Points on a hilly landscape, in no order, each with its height.
A climber steps from a point to whichever of its 2 nearest points has the largest rise for the distance, and stops where none of them is higher. Distance is the straight distance between rows; heights are no part of it.
pokam (h 40.3): [120 166 136 133 118 161 175 148 128 152 159  93 166 194 114 107 125 189
 153 145 126 108 140 204 132  99 118 129 172 176 149 126  52 110 124  95
 174 177 147 119 171 162 111 117  64 132 106]
lupu (h 19.7): [148 147 196 152 112 147 183 148 109 143  73 130 115 150 134 126 115 137
 155 115 168 148 148 116 175 171 120 114 127 153 152 116 124 109 125  79
 180 102 150 119 101 154 152 129  89 134  68]
Teze (h 27.7): [153 122 166 133 168 144 136 171 106 190 131 173 138 132 100 131 130 140
 144 135 165 104  84 130 125 134  77 127 114 151  52 130 154 128 123 111
 158  64 137 140 117  92 135 116 120 132 129]
pela (h 43.7): [142 123  90 104 129 143 121 107 182 105 151  71 100 145  95 127 135 132
  98 133  95 118  74 163  67 132 200 109 129  98 107 144 127 104 109 137
  99 128 123 173 110  78 114 169 135 153  97]
Nagu (h 36.9): [184 124 155 130 122 134 121 111  91  64  93 124 190 122 109  97  46 126
 106 143  87 117 104 149 115 147 173 102 119 138  85  99 125 186 127  64
 125 150 153  99 158 161 114  91 169 160 157]
Sano (h 48.9): [137 130 169 129 157 159 110 117 103 160 119 210 126 137 114 149 136 154
 144 153 141 140 103 149 151 143  94 202 140 178 122 105 127 144 130 136
 108 126 141 179 114 163 121 125 123  72 152]
mepe (h 46.7): [114  76 125 186 131 146  98 136  95 136 172 125 184 128 144  80 110 131
 127 164 148  79 106 127 181 163  57 105 111 144 100 123 151  47 156 105
  71 162 159  79 130 103 148 157 120 174 170]
vok (h 21.0): [119 125 183 134  31 126 168 136 190 112 110  85 169 185 167 149 139 170
 132 117 144 112 214 166 133 100 148 165 178 154 168 143 129 150 112 159
 138 177 126 115 104 169  95 104  71 132 115]
repa (h 29.5): [154 113 133 154 162 126 133 166 105 161 127 125 131 102 132 121 142 142
 154 155 117  77  57 190 132 106  95 118 111 146  80 121 140 110 117 100
 133  88 141 170 172 110 125 144 131 110 171]
sikev (h 14.1): [ 90  71  84 135 108 165 151 156 123 153 209 114 163 154 132 114  97 139
 152 147 129 127 106  85 162 170  87 135 142  88 112 131 113  42  93 111
  88 131 131 120 116 163 191 174 126 179 159]
bukup (h 3.2): [163  87 158 164 104 144 145 162 109 149 125  91 129 130 160  96  95 158
 154  98 113 121  93 161 158 167 146 116 142 133 157 162 125  93  95 128
 173 133 125 130 132 175 178 189 124 148  88]
kis (h 32.6): [159 114 152  80 138 159 177 172 164 103 101 141 188 186 137 119  99 150
 108  94 100 103 148 125 145 136 136 159 193 169  89 104 115 142 123  97
 192 128 102 116 113 116 120 116 101 140 123]
Sekem (h 11.1): [136 122  93 186 130  62  84 150 122 170  89 124  53  49 163 146 106  85
 154 127 111 113  89 127 114 134 176 116  95 106 153 139 135 127  76 112
 150  94 111 151 150 120 108 123 146 147 133]
bagun (h 34.9): [147 152 109 159 180  75 106 142 123 154 142 160  86  84 142 140 156  80
 131 113 112 144 125 122 103 140 111 137 144 110 155 131 124 157 154 158
 165 144 124 140 172 134 126 107 181  72 159]
Tib (h 35.5): [ 74 144 138 146  81  56 129 120 121 151 133  77 106 133 137 125 163  84
 135 137 126 122 151 140 135  72  99 125 129 102 125 133 140  69 151 126
 113 119 142  43 140  80 115 124 134 153 109]
dule (h 43.3): [124 136 113 131 136 174 138 136 119 120 181 116 183 207 119 141 141 199
 133 156 106 108 135 207 136 119 128 170 171 141 128 129  73 104 156  96
 107 200 118 136 174 162 104 120  96 111 143]
lin (h 19.1): [141 110 170 125  65 108 132 130 156 135 116 116 148 168 136 127 161 181
 144 123 140 137 177 189 110  76 101 165 154 136 187 135 138 123 135 168
 132 150  96 109 117 158 129 108  88  95 111]
sizol (h 23.1): [ 62  80  91 120 103 124 162 103 140  80 147 140 129 139 127 117 157  85
  85 140 128  82 120 100 161 104 118 122 142 143  94 123 103 136 154 118
 117 129  80  32 185 116  81 135 141 126 148]
vasaf (h 26.3): [167 112 127 148 147 148 157 115 112  88 112 102 141  86 162 151 117 115
 134 194 137 108  80 122 169 148 140 111  80 142 114  54 148 133 117 105
 101  88 171 192 150 119 153 143 138 144 138]
Guve (h 6.9): [152 155  91 178 144  97 118 150  89 131 100 109 122  89 167 103 122 140
 174 109 112 130  86 215 113 104 118 119 128 117 152 126 108 107 135 108
 157 180 106 159 191 201 128 169 159 105 160]
Bes (h 35.9): [134 125 124 190 138 119 102 148 115 148 162  54 128 106 121 102 150 115
 137 132 112 108 121 152  99 129 108 125  85 126 120 150 167  93 191 159
 132 137 165 128 125 100 111 145 148 100 131]
Zet (h 42.6): [183 132 157 105 150 130 131 107 107 112 101 149 165 131 119 127  56 126
  84 102  69 116  89  94 124 183 179 128 157 164  68 110 129 189 115 101
 178 167 137 116 112 119  82  93 162 166 150]
bab (h 41.2): [132 141 148 155 124  81 133 164 127 135  94  88 111 128 136  84  84 118
 130 113  95  70 113 178 105  85 128 139 127 148 114 161 103 117 150  91
 190 127 104  65 150 103 103 125 141 163 103]
Los (h 55.4): [113 132 104  95 154 188 153 135 184 126 121 112 110 121 114 149 162 114
 104 131 166 148 106  88  82 109 147 120  78 127 118 104 165 126 109 136
 102  88 122 231  57  77 148 133 115 162 120]
vul (h 14.0): [107 118 129 129  91  65 127 106 100 139  89 121  77 121 139 143  92  94
 141 141 106 115 131 145 142  84 145 153 132 145 138 142 109 130  89  98
 137  92 115  36 130 158 113 103 125 149 127]
nesu (h 8.6): [183 145 121 162 129  96  98 114 118  83 101  71 121  87 123 115 113 118
 148 138  85 111  93 165 103 126 190  82  94 100 131 114 111 171 141  89
 136 133 136 149 196 126 114 124 167 126 149]
Kada (h 34.7): [ 97  96 109 107 122 137 106 131 134 147 137 158 135 115 145 120 170 109
 132 139 163 158 165 122  99  70 103 125  77  56 115 143 186  94  99 186
  43  76 105 130  82 127 148 163 113  81 148]
razub (h 44.2): [100 141 100 114  88 106 115 125 111 154 129 172  64  67 127 114 143  62
 128 107 150 144 144  83 128 111 112  82 126 101 160 125 155 124  89 123
  96 117 124  73  92 145 171 143 125 164 117]
fefu (h 52.9): [134 109 144 131 164 131 114 125 100 147 128 176 121 115 137 181 134 129
 143 158 149 154 116 130 142 102 102 171  97 123 112 139 156 163 121 173
 115  71 137 183 112 141 129 110 143  74 162]
dimus (h 41.7): [141 108 133 166 152 161 162 148  81 138 141 110 180 143 115  87 107 116
  99 143 118  77  98 147 142 124  92  97 119 159  66 117 120 117 182  78
 170 171 131  69 153 109 121 117 137 161 130]
tup (h 39.4): [116 110  83  97 131 173 154 140 159  95 161  85 140 170  84 120 118 143
 110  98 113 131 111 116  72 154 193 112 170  96 106 141 117 104 111 119
 107 161 125 135  86 109 158 147 129 184  91]
vamo (h 29.2): [110 118 106 133 192 123  90 156 113 140 185 200 127  82 140 163 168 117
 132 166 126  91  90 112 174 142 116 128 117  94 106  96 127 109 118 124
  70 105 119 168 176  98 135 141 148 116 176]
beka (h 34.0): [139 138  77 185 111 112  69 161 108 147 146  76  91  76 138 119 126 113
 140 104 112 108 104 148  98 171 161  83  69 103 150 176 147 110 155 135
 142 126 112 139 103 115  96 182 154 122 129]
nin (h 26.0): [176 112 115 106 164 112  90 124 165 106 148 146 138 102 131 117 147 149
 128 101 134 131  98 119 103 156 114 103 108 128 168 128 158 148 126 189
 164 116 109 204  87  93 137 152 131 106 135]
Pov (h 37.0): [133 148 112 117 152  70 143 145 129 187 129 168  97 101 117 145 187  96
 137 132 118 140 141 103 114  98 110  98 142  52 156 130 130 133 112 133
 152 112 108 121 173 136 155 108 115  79 151]
vapov (h 37.6): [140 145 160 167 124 115 112 123 123 111 126  69 135 137 120 109 129 132
 129 132 133 113 136 148 107 127  91 153 120 169 132 122 145 130 212 136
 156 164 162 110 136  89 116  97 149 139  99]
det (h 45.7): [134 140 164 129 106 151  65  85 144 105 127  75 133 160 109 145 102 146
  96 109 104 153 149 118 103 164 181 143 121 113  87 156 146 150 161 184
  94 128 143 156  94  56  78 150 164 129  86]
Topu (h 41.8): [ 96 161 107 128 102 138 108 148 143 176 145 165  67  42 153 120 162  49
 122 110 147 154 151  77 121  84 115  70  81  88 173 111 194 127 101 161
 106 110 131 138  99 140 165 150 117 102 108]
kanas (h 31.7): [107 129 148  78 127 122 132  77 148 121  91 139  95 111  97 101 127  79
  76 117 176 134 121  95  94 110 138 121 130 138  94 121 133 153 113 145
  92 133 117  95  83  81 128 101 158 209  89]
zut (h 33.7): [159 115 129 150 138 120 125 118  97  79 100 168 185 117 102  72  70 118
 109 187  87 111 101 171 121 111 131  96 139 137 118  85  97 153 123  34
 111 170 144  95 199 173 129  89 137 140 196]
muvab (h 36.1): [118 140  78  78 147 137 148 136 130 143 155 138 104 111  67 109 132  92
  99 115 131 114  79 119  72 139 153  78 152 116  99 133 122 113  99 104
 130 147 125 100  88 108 145 130 146 179 112]
foti (h 37.7): [ 95 124 138 163  85 102  88  88 128 115 136  71  81 130 132 111 138  76
 102 124 120 135 157 137 109 120 148 145 115 130 139 136 136 107 156 173
  90 132 135  62 109  99 104 137 157 140  79]
zup (h 25.7): [ 96 135 121 149 108  79 120 102 118 116 151  68 141 131 146 160 162 175
 188 164 137 158 163 180 153  65 138 129 116 115 186 149  87 103 146 181
 100 117 150 136 170 149 126 115 120 103 126]
nelik (h 22.9): [104 100 126 131  66 149 177 121 132 100 144  74 145 178 156 143 122 149
 128 107 112 125 175 136 163 124 141 170 179 165 159 160 108 134 134 137
 145 184 143  87 134 189 108 124 105 109 128]
vabor (h 39.9): [186  98 152  84 138 127 165 178 143 125 104 156 190 162 123 113 131 185
 150  91 126 121 159 144 139 123 117 125 173 101 124 140 118 147 102 123
 181 126  76 115 109 129 172 133  97 129 102]
Nove (h 33.4): [144 150 172 115 136  92  83 107 138 150  63 145  88 109 132 155 108 103
 120  99 133 173 162  58 103 126 150 146 114  90 141 161 169 196 127 147
 155 104 131 147 140 102 134  64 152 140 114]
fozo (h 34.1): [139 178 157  85 118 144 139  78 168 152  78 168  89 116  96 114 142  90
  76 107 158 173 144  57  63  92 135 112 110  89  95 111 181 163 117 132
  94 136 120 143  80 100 156  97 137 158 100]
kam (h 49.2): [104  79 121 178 156 126  95 136 123 107 182 109 181 160 121 124 136 151
 160 167 160  97 134 118 156 132  92 147 126 106  97 100 123  64 176 128
  63 142 143 105 129  72 145 132 109 157 155]
febov (h 28.0): [140  99  76 128 181 156 128 137 123 102 172 144 135  85 156 157 137  94
 118 170 150 108  82 103 146 136 122 107  82 128  97  64 142 141  88 143
  67  77 142 194 139 103 129 147 150 152 160]
momi (h 25.6): [ 94 169 123 120 157 143 118  90  71 104 165 151 152 150  95 159 156 161
 141 160 142 128 174 135 161 127 116 157 144 156 149 127  63 151 180 105
 118 176 145 107 169 138 108  91 115 102 147]
rika (h 30.3): [131 159  80 109 144 126  47 141 154 146 113 153  73  80  95 127 108 126
 126  59 128 155 125  85  76 175 165  75 120  82 144 201 127 192 112 147
 152 126  79 176 118  73  96 142 169 157 129]
gaval (h 41.0): [130 116 159 167  81 115  79  91 132 106 134  57 107 147 133 141 121 142
 145 139 111 145 142 170  97 122 180 166 104 132 137 162 141 125 152 185
  88 120 154 145 110 113  95 135 137 102  90]
paz (h 48.2): [103 125 137 111 157 138 109 107 116 127 135 161 124 148 106 180 161 115
 128 170 160 161 147 104 135 104 113 155  97 105  82  94 143 129 143 158
  68  56 136 132 109  99 137 101 137 104 124]
kefev (h 7.0): [104 146 155  86 115 159 205 121 146 140  77 186 142 152 126 126 127 199
 127 142 162 115 173 104 206 145 128 150 173 185 181 109  44 146  98  57
 147 153 107 112 173 200 118 112  67 102 138]
futif (h 19.2): [116  95 120  96 106 114 155  93 136  81  98 147 113 128 139 131 103  87
  91  99 105 120 145  81 149 136 158 147 162 174 113 126 116 192 106 136
 157 133 114  68 141 137  95 105 152 146 136]
vegum (h 47.4): [115 111  61 131 129 152 135 137 160 115 172  70 107 108 130 100 135 110
  96 134 128 110  71 150  87 155 170  82 121 111 125 141 144  49 100 147
  67 147 151 162 102 121 138 199 142 152 131]
zegel (h 15.4): [102  78 133 142  82 176 187 137 104 140 172 115 168 179 129 120  98 172
 141 157 137 123 138  74 194 199  83 152 143 143 128 137  99  68 112  80
 148 133 137 101 129 176 168 154  93 139 146]
mume (h 4.2): [170  98 122 140 113 177 125 181 132 160 149 106 116 118 146 130 127 140
 117  81 115 120 100 137 130 166 160 107 124 101 159 178 163 129  96 167
 163 131 114 186  95 149 144 196 120 117  88]
karo (h 40.6): [151 165 163  99 142 152  69 109 180 159 123 150 107 106 149 129 114  88
  59  74 121 160  97  81 113 142 137 145 118 116  87 159 169 170 124 203
 123 119 134 172  48 104 115 138 169 120 117]
Setul (h 4.9): [151  94 104 155 128 118 103 100  99 117 132 202 109 108 129  95 103 108
 113 128  99 110 100 118 129 184 107 119 157 211 166  98 116 158 123  93
 171 179 118  88 148 158 111  97 129 118 180]
Lurep (h 32.7): [117 176 129 150 150  96 107 132  90 110  72 112 116 107 132 136  89 146
 191 127 137 141 160 138 138 102 114 150 119 167 151 135  83 174 160 102
 172 137 152 121 171 144 136  68 127 162 101]
gese (h 37.4): [ 82 110 121 102  92 158 112  80 136 117 123 141 100 121 113 116 149 103
 119 118 152 176 152 116  70  83 173 108  93 103 119 147 163 105  71 168
  30  83 130 131  64 133 152 150 121 118 112]
Fipus (h 50.6): [ 93 122  90 126 147 193 150 167 186 137 157  88 105  82 124 127 164  87
  93 122 169 131 112 119  88  93 170  98 101 120 127 173 148  94 111 150
  66 132 128 205  80  83 155 174 143 172 135]
rok (h 32.2): [137 119 120  96 163  81 130  90 177 142 137 115 107 127 103 150 172 128
 117 149 101 152 107 101  75 108 127 134 102 112 151 127 159 148  95 171
 139  59 112 188 133  80 101  76 114  82 159]
veg (h 41.9): [116 126 136 105  92 114 113  79 132 107 133 111 121 171 112 156 156 127
 137 116 135 177 184 123  81  81 166 122 103  74 126 148 143 126  97 168
  74  74 125 113 105 122 131 106 117 104  87]
Zeman (h 13.0): [100  90 103  99 120 135 168 128 108 120 156 118 142 146 126 136 112 123
 147 146 141 144 118 103 151 136 128 124 140  78 112 140 119  97  89 114
  96  94 140 108 102 150 189 154 118 176 105]
tok (h 42.9): [144 125 141 119 124 116 121 132 115 152  76 184 111 132 117 117 137 158
 163  88 130 141 166 144 126 104  80 185 163 178 158 147 106 187 105 115
 177 167  90 118 141 163 102  97  92  98 166]
lus (h 55.9): [ 94  86  78 135 127 169 130 154 153 141 194 113 132 164  98 110 149 117
 119 128 134 144 155  91 104 145 118 142 146  89 110 111 135  77 129 170
  59 153 123 107  56 136 163 156 100 121 139]
Zigor (h 22.0): [163 165 192 138 151 146 153 153 122 121  56 119 116 133 127 156  83 158
 149 109 139 142 129 115 157 186 156 119 115 132 131 133 142 133 148  93
 190 115 162 181  99 103 119 134 133 137  62]
pedi (h 5.2): [142 125 109 142 109 124 134 181 133 179 134 108  89  87 154 137 159 115
 118  83 120 131 113 135 112 102 143  91  89  78 187 166 176 108  90 165
 174 101  72 167 111 152 123 184 125  89 125]
duv (h 25.0): [ 80  60 114 121  77 176 182 133 172  72 136 111 178 195 156 152 114 160
 104 135 130 111 157  88 183 151 121 184 159 160 101 130 115 123 147 105
 120 143 121  95 158 160 110 130 108 125 150]
tifed (h 47.0): [ 81 135  65  96 114 128 127 146 112 132 194 176  98  64 116 124 129  88
 127 117 155 137 108 107 124 147 115  61 136 125 147 133 140  89  78 143
  66 119 154 110 103 158 151 172 148 148 138]
Mep (h 17.4): [112 109 177 148  67 141 224 131 149 136 116  98 153 177 134  91 117 161
 160 139 151 133 171 102 200 154 102 121 141 169 165 114  83  93 116  72
 168 127 129  87 126 166 146 139  56 147 102]
zuti (h 8.2): [109 174 169 105 120 152 225 151 155 114  47 159 159 167 142 125  98 186
 143 107 175 129 191 148 181 120 115 143 158 194 160 107  68 137 102  68
 166 143 144 134 141 175  74 104  80 125 105]
kerom (h 55.0): [138 182 162  98 150 134 131  72 177 111  96 128 111 146 105 174 114 127
  88 123 105 175  97  74 116 173 189 133 124 109 104  92 143 148 129 156
 127 111 148 198  79  82  86 109 148 124  90]
gul (h 37.2): [158 169 172  83 104 130  86  85 169 154  76 151  90 130 133 124 126  82
  66  63 107 168 166  71 102 117 151 146 139  91 117 148 181 178 124 158
 129 140 107 127  83  97 126 114 149 130 115]
fisib (h 46.3): [125 132 152 146 104 106 121 160 145  86  77 104 135 133 148  77  76 158
 165  95 107  86 154 188 122  72 127 168 138 192 154 162  93 158 134 108
 203 144  95 105 151 121 106 109 108 164 101]
vak (h 12.4): [127 122 143 142 106  95  97 129 107 173  67 114  48 102 143 139  71 102
 146 140 101 118  97 143 141 102 175 128 113 106 140 166 130 123  84  95
 151  77 117 104 137 140 143 129 120 168  90]
zot (h 51.7): [169 155 148 117 135 135  93 101 130  94 137  84 161 155 138 150 119 138
 106  91  84 145 151 156 118 136 170 161 157 142  92 135 138 159 164 147
 136 151 152 151 119 108 101 114 181 119 130]
dof (h 30.4): [125 157 159 131 143  93 123 132 104 144  53 134 119 105 147 165 118 157
 190 136 176 168 169 112 153  85 114 137 105 122 178 136 121 157 140 121
 164  92 149 141 157 153 170  70 104 125 107]
dirig (h 28.1): [118 100 103 100 138 189 194 163 159  64 135 126 205 189 153 134  85 140
  83 122  74 100 146 113 172 130 150 138 178 173  77 108 115 141 159  83
 177 156 113  98 172 137 109 111 120 151 147]
tonuz (h 46.9): [165 149 115 123 134 169 119 119 129  80 152 103 192 205 142 156 121 155
 117 133  86 146 137 183 118 131 152 171 169 148  97  83 112 142 173 125
 101 180 153 159 149 153 107  99 153 106 156]
vimo (h 27.8): [111 153 138 125  88  79 116 100 123 155  99 100 111 123 151 151 162 143
 183 151 153 165 183 129 174  70 134 103  99  97 208 123 124 115 141 143
 127  96 138 117 144 152 171  90  83 117 106]
pigad (h 49.3): [ 68 109  58  97 119 179 128 144 127 127 209 156 132 104 107 108 119 118
 108 152 161 134  97 114 113 176  95  91 124 159 100 116 133  61 108 134
  42 140 155 110  88 135 159 148 148 178 155]
Ruv (h 33.1): [190 133  87 165 159 102  83 123 106 110 164 172 131  81 137 109 116  81
 104 124 112 121  89 139 108 171 138  73 123 126 143 103 137 153 145 135
 129 162 136 138 154 149 117 132 181  98 169]
mol (h 7.6): [160 145 117 149 120  98 147 124  96 105 106  79 138 115 153 115  84 130
 154 154  80 108  77 206 125  99 172 127 135 106 123 131  89 116 116  85
 118 142 141 117 190 199 135 151 162 124 146]
Neme (h 31.3): [179 109 110 144 165 145 117 134 111 126 158 158 151 129 132 114 124 123
 116 158 107  99  72 163 133 155 112 106 136 134 110  91 129 117 142 105
 128 139 138 142 157 135 150 138 137 110 158]
fum (h 44.7): [152 115 172 107 125 116 135 113 124 157  98 204 113 142 119 148 132 125
 116 127 126 144 145 106 142 142 102 168 164 156 141 105 130 165 105 129
 144 128 121 119  93 154 132 100 104  86 143]
vazo (h 47.6): [152  98 143 112 128 113 141 154 127 137 111 180 141 145 117 103 156 168
 149 102 121  96 142 166 137 110  90 151 174 139 154 150  96 137 110 103
 175 144  51  83 142 144 130 144 102  93 149]
Damep (h 29.3): [104 137 139 123 105 141 103  84 103 114 106 109  65  85 129 109  86  78
  83 143 153 131 106  93 136 180 155 101 111 147 127 110 136 134 139 142
 105 147 136  98 113 103 132 137 177 208  66]
Nuz (h 32.5): [134 153 116  94 131  87 125 127 144 132 113 120  84 122  74 114 104 112
 110 115  90 111 116 114  78 132 172  94 143 104 131 127 102 153 116 108
 184 143 104  81 131  76 120  99 124 176  86]
fure (h 37.1): [131 108 124  92  90 150 111  97 116 101 141 156  95 120 130 127  80 117
  86 109 125 140 118  95 116 203 137 137 137 160 140 127 154 138  92 149
 118 123 145 112  58 162 136 159 155 138 110]
zozez (h 11.7): [111 115 142 121 135  97 143 123 115 122 125 115 151 136 143 143 118 146
 175 186 138 112 115 144 190 100 117 122 138 116 128 106 105  93 131 113
 116  87 154 113 152 114 175 132  99 156 104]
laf (h 37.5): [ 85 192 145 127 169 154 109 143 108 188 114 114  99 117 107 104 191 193
 175 137 166 160 156 163 142 102  47 144 116 159 176 136 117 112 143 145
 135 140 148 190 206 151 127 124  81  92 114]
Simad (h 28.5): [153 143 147  84 136  78 129 103 174 122 108 129 108 152  94 153 135 130
 129 149 117 139 117 114  85 120 153 123 146 106 145 101 130 147 103 135
 160  98 132 142 122  94 140  81  95 127  99]
Duka (h 10.6): [112 159 153 130 132 128 181 113 113 108 116 117 169 159 137 148  74 161
 152 211 143 109 118 152 184 127 125 139 139 166 121  75  66 100 150  62
 104 120 177 111 169 147 142 106 103 164 107]
guv (h 21.3): [ 86  81  86 110 104 149 164  84 143  52 132 127 140 147 151 122 118  99
  61 122  86 110 123 101 156 138 160 113 157 177  81 121 119 161 142 123
 143 148 117  64 204 156  80 104 181 114 152]
diban (h 34.6): [129 181  96 143 151 113 101 126  93 105 107  66 131 120 145 134 124 162
 183 106 127 158 169 176 121  91 111 154 126 127 159 161 107 162 173 144
 148 174 160 156 187 164 132 112 157 123 110]
Milov (h 39.5): [ 79 166  88 115 139 113 142 163 128 175 164 140  92  74 132 150 202  72
 120 139 113 146 152  85 143  85 104  73  92  65 159 115 166 106 107 152
 125  94 125 143 149 104 140 140 118  72 157]
gubik (h 10.3): [ 98 165  71 199 136  21  92 146 114 144  97  86  73  47 175 157 145 106
 154 121 108 131 123 126 101 128 161 123  82 121 158 125 140 111 104 119
 138  81  87 162 182 120  90 120 173  98 181]
Mor (h 28.3): [114 131 153 150 192 120 100 136  88 152 151 222 128  71 126 150 155 129
 167 167 142 102 114 116 176 144 110 153 141 124 140 118  88 133 133 104
 115 152 141 164 211 122 152 117 131 118 165]
Dod (h 32.8): [117 121 109 113 128  95 132 166 139 156 124 137 130  93 149 117 163 115
 140  98 180 130 146 114  85  69  79  93  85  35 122 179 197  92 110 140
 100  83  94 137 118 124 153 170 119 127 150]
ferip (h 40.8): [134 127 190 134 101 109 110 125 162  70  85 102 153 145 152 101 103 158
 142  93 144 107 173 152 121 117  98 178 141 192 145 137 147 164 181 129
 184 159 129 117 119  77  98 104 127 161 103]
vid (h 48.1): [192 147 177 133 152 119 122  84 138 128  88 148 135 113 134 156  78 133
 106 126  88 143  63  91 127 191 178 146 139 136  83 102 139 179 112 128
 141 128 169 194  98 114  92 115 163 136 136]
soko (h 6.5): [126 131 108 160 144  90 112 127 102 111 139 142 127 122 164 107 145 118
 113 126 126 107 117 200 128 114  99 149 157 127 153 128 111  86 166 128
 119 174  97 106 168 155 118 178 170  81 170]
bired (h 29.4): [112 104 144 113 138 165 135 180 110 195 149 174 143 156 102 125 156 129
 131 141 149  84 103 128 157 126  70 137 131 117  60 133 134  97 115  71
 114  85 102  79 115 104 146 148  93 153 129]
dopom (h 64.6): [128 146 122  93 145 158 143 112 167  94 131 135 141 154  84 151 139 148
 122 124 139 173 120  90  91 173 158 123 109 112 116  91 154 118 151 153
 118 106 144 195  32  94 115 127 120 122 100]
Bosag (h 40.7): [122  93 109 111 125 166 128 105 105  89 156 145 146 173 123 149 106 127
  90 158 131 142 126 108 135 191 118 165 128 156  91  91 131 117 137 135
  86 108 146  99  83 148 127 131 148 129 129]
mavas (h 46.8): [181 165 147 140 148 122  55  83 141  99 131 101 152 110 156 109 129 115
  95  71  84 147 115 148 101 144 157 138 110 127  87 155 138 177 155 184
 103 130 136 168 130 108  90 138 231  84 164]
Segi (h 32.4): [154 156  76 130 142 124  67 122 138 127 152 112  87  96  98 101 127 112
 101  91 113 127  81 132  63 185 166  62  93 108 131 171 127 142 142 153
 137 149 103 157 102  85  83 171 167 136 125]
Pupok (h 52.1): [ 73  98  77 141 145 133 112 140 127 123 190 113 148 138 101 113 163 112
 142 140 154 125 128 114 116 126 103 114 120 101  81 116 122  52 132 154
  32 132 145  93  88  82 134 152 133 163 149]
tegi (h 28.2): [156 149 121  81 145 140  90 137 159 125 128 179 118  78  93 124 116 132
 130  67 160 141 109  82  85 167 131  83 122 128 144 160 154 181 110 150
 154 136 121 191  57 102 138 146 125 158 117]
roku (h 50.4): [142 114 122 118 114 156 138 143 165 140 152 134 149 166 110 114 175 140
 121 113 136 156 181 100 102 133 104 147 134  84 130 107 161 126 148 171
 107 153 116 135  59 121 168 143  90  85 109]
Tam (h 9.6): [125 152  89 150 153  44 127 117 100 108 141  69 104  99 138 148 157 126
 158 142  97 125 119 162 102 108 150 102 101 103 140 126 107 120 133 131
 132  92 119 137 192 121  95 131 170  83 157]
temo (h 24.5): [ 79 136 114 116 148 121 132  87 106  88 175 155 144 150  96 149 169 120
 106 164 122  91 150 131 165 106 129 141 145 141 110 123  61 138 165  90
 113 152  96  58 205 103  90  86 135 124 160]
bogom (h 44.1): [ 91 112 151 123 111 163 146 117 113 129 133 147 142 186 107 168 142 127
 108 168 161 134 158  99 155 137  94 187 114 137  85  83 128 115 171 123
  74 106 129  86  82 115 107  99 108 123 116]
nuge (h 39.0): [143 136 166 140 107 145  87 141 145 184 110 179  81  72 168 123 125  70
 118 109 159 157 146  88 118  98 113 127  77 113 166 130 210 158 112 180
 134  87 129 162  94 145 150 131 116  73 115]
Muk (h 31.1): [130 100 124 129 136 120 138 187 137 182 141 132 150 142 124 116 169 136
 141 111 155 100 123 145 120 100  65 118 127  63  94 158 157  77 124 121
 118  96  99 111 112 106 156 170 102 127 136]
tuga (h 38.2): [138  86 127 153 132 149 167 169 134 140 167  93 174 194 112  94 116 141
 136 146 114  85 103 153 134 136 111 124 155 135  88 118 102  66 135  83
 153 137 134  87 135 107 149 136  83 161 112]
rabi (h 40.2): [167 104 149  92 108 116 115 115 148 162 119 221 102 110 142 131  96 105
 108  90 126 154 110  79 112 177 128 140 154 131 149 126 160 171  57 158
 132 119 128 148  56 179 135 133 116 111 133]
visir (h 36.5): [138 108 110  85 135 109 134  96 134 123 122 128 113 131 122 166 171 126
 120 126 125 167 149 112  83  67 169 113  85  61 148 149 156 134  57 177
 109  65  94 169 130 125 123 106 115  75 144]
ziguf (h 27.9): [102 106 135 125  76 157 182 151 112 200 136 140 126 125 118  98 148  80
 111 116 149 103 133  86 148  99  63 102 118 111  74 153 159 107 101  80
 103 114 116  50  92 132 152 155  91 175 122]
falan (h 44.4): [107  78 112 157 129 187 135 129  91 134 181 154 169 141 130 102 122 110
  64 163 136  82 104 114 171 167  75 111 114 164  81 111 142 100 171  84
 110 169 118  74 148 125 118 134 141 167 157]
Rakag (h 5.9): [121 121 107 154 123  86 138 156 120 151 153  96 123 123 154 130 169 121
 133 107 126 142 137 158 124 112 123 131 136  70 166 155 132  82 148 172
 140 138  94 114 123 160 137 183 146  67 136]
Guzaz (h 26.9): [103 153 133 120 174 124 102 111  85 116 160 184 142 111 100 165 174 160
 164 172 150 136 156 111 174 155 108 133 125 126 162 100 100 127 176 131
 118 127 133 147 149 111 159 112 111  84 143]
ladem (h 44.3): [146 142 137 110 151 136 141 149 129 134 131 108 158 147 119 163 169 170
 149 107 126 166 176 131 132 130 124 146 138 110 157 141 146 145 175 175
 162 133 138 169 121 132 154 116 121  68 122]
Kof (h 43.5): [189 162 145 115 145 154  61  89 167 115 139 117 157 122 164 118  95 111
  68  91  98 143  66 119 122 167 156 141 115 138  55 139 145 162 135 189
  85 128 141 173  67 115 101 151 187 127 151]
nosuz (h 36.2): [101 158 128 170 148 154 121 136  96 155 139  78 137 130 137 115 150 157
 178 137 151 158 164 164 148  89  69 170 127 129 155 150 107 109 185 169
 118 187 172 166 170 168 143 138 110  95 116]
kudob (h 16.5): [117 125 151 104  78  70 145  91 153  87  79 154 109 137 133 152 106 107
 127 135 127 120 183 102 130  83 169 141 140 149 138 121  96 199  84 117
 140 103 116  55 143 132  92  55  98 151 114]
zad (h 24.3): [172 119 158 148 149 134 132 119 107  98  94 107 138 113 139 147 106 159
 161 150 139 126 101 151 141 149 141 132  95 155 130 113 149 148 148 120
 154 104 164 199 120 128 138 141 128 120 108]
gimip (h 5.8): [116 117 136 123 137 147 168 116 119 105 107 193 124 135 123 108 123 140
 127 145 118 106 135 100 175 160 114 134 175 209 168  95  75 155 129  75
 191 175 114 103 180 154 123 105  87 115 157]
bev (h 37.8): [126 139 138 162 112 124 171 156 113 147 137  84 137 164 127  78 104 140
 155 134  88  87 108 211 135  88 119 129 153 175 121 138  80  86 129  73
 179 150 126  76 171 149 111 138 102 140 120]
bunir (h 40.1): [143 152 135 144 165 129 121 156 116 148 121 127 119 115 111 116 166 178
 181 113 126 145 134 153 125 137  79 118 137 156 178 131 118 141 159 134
 200 135 126 172 177 135 156 103 108  82 135]
fufu (h 9.5): [108 179 176 119 105 108 189 140 138 113  94 121 176 172 135 162  90 178
 169 169 175 113 175 159 158 105 122 130 141 156 170 109  63 129 135  91
 152 123 164 115 123 143 111  87  77 148  82]

Two climbers start at each pair of points below. Name the first point that both come to, or write never.
zozez / mol | vamo
Setul / gimip | never
vimo / fufu | never

Where does a climber stop that starts at each point below?
tegi | fisib
repa | lus
kefev | vamo
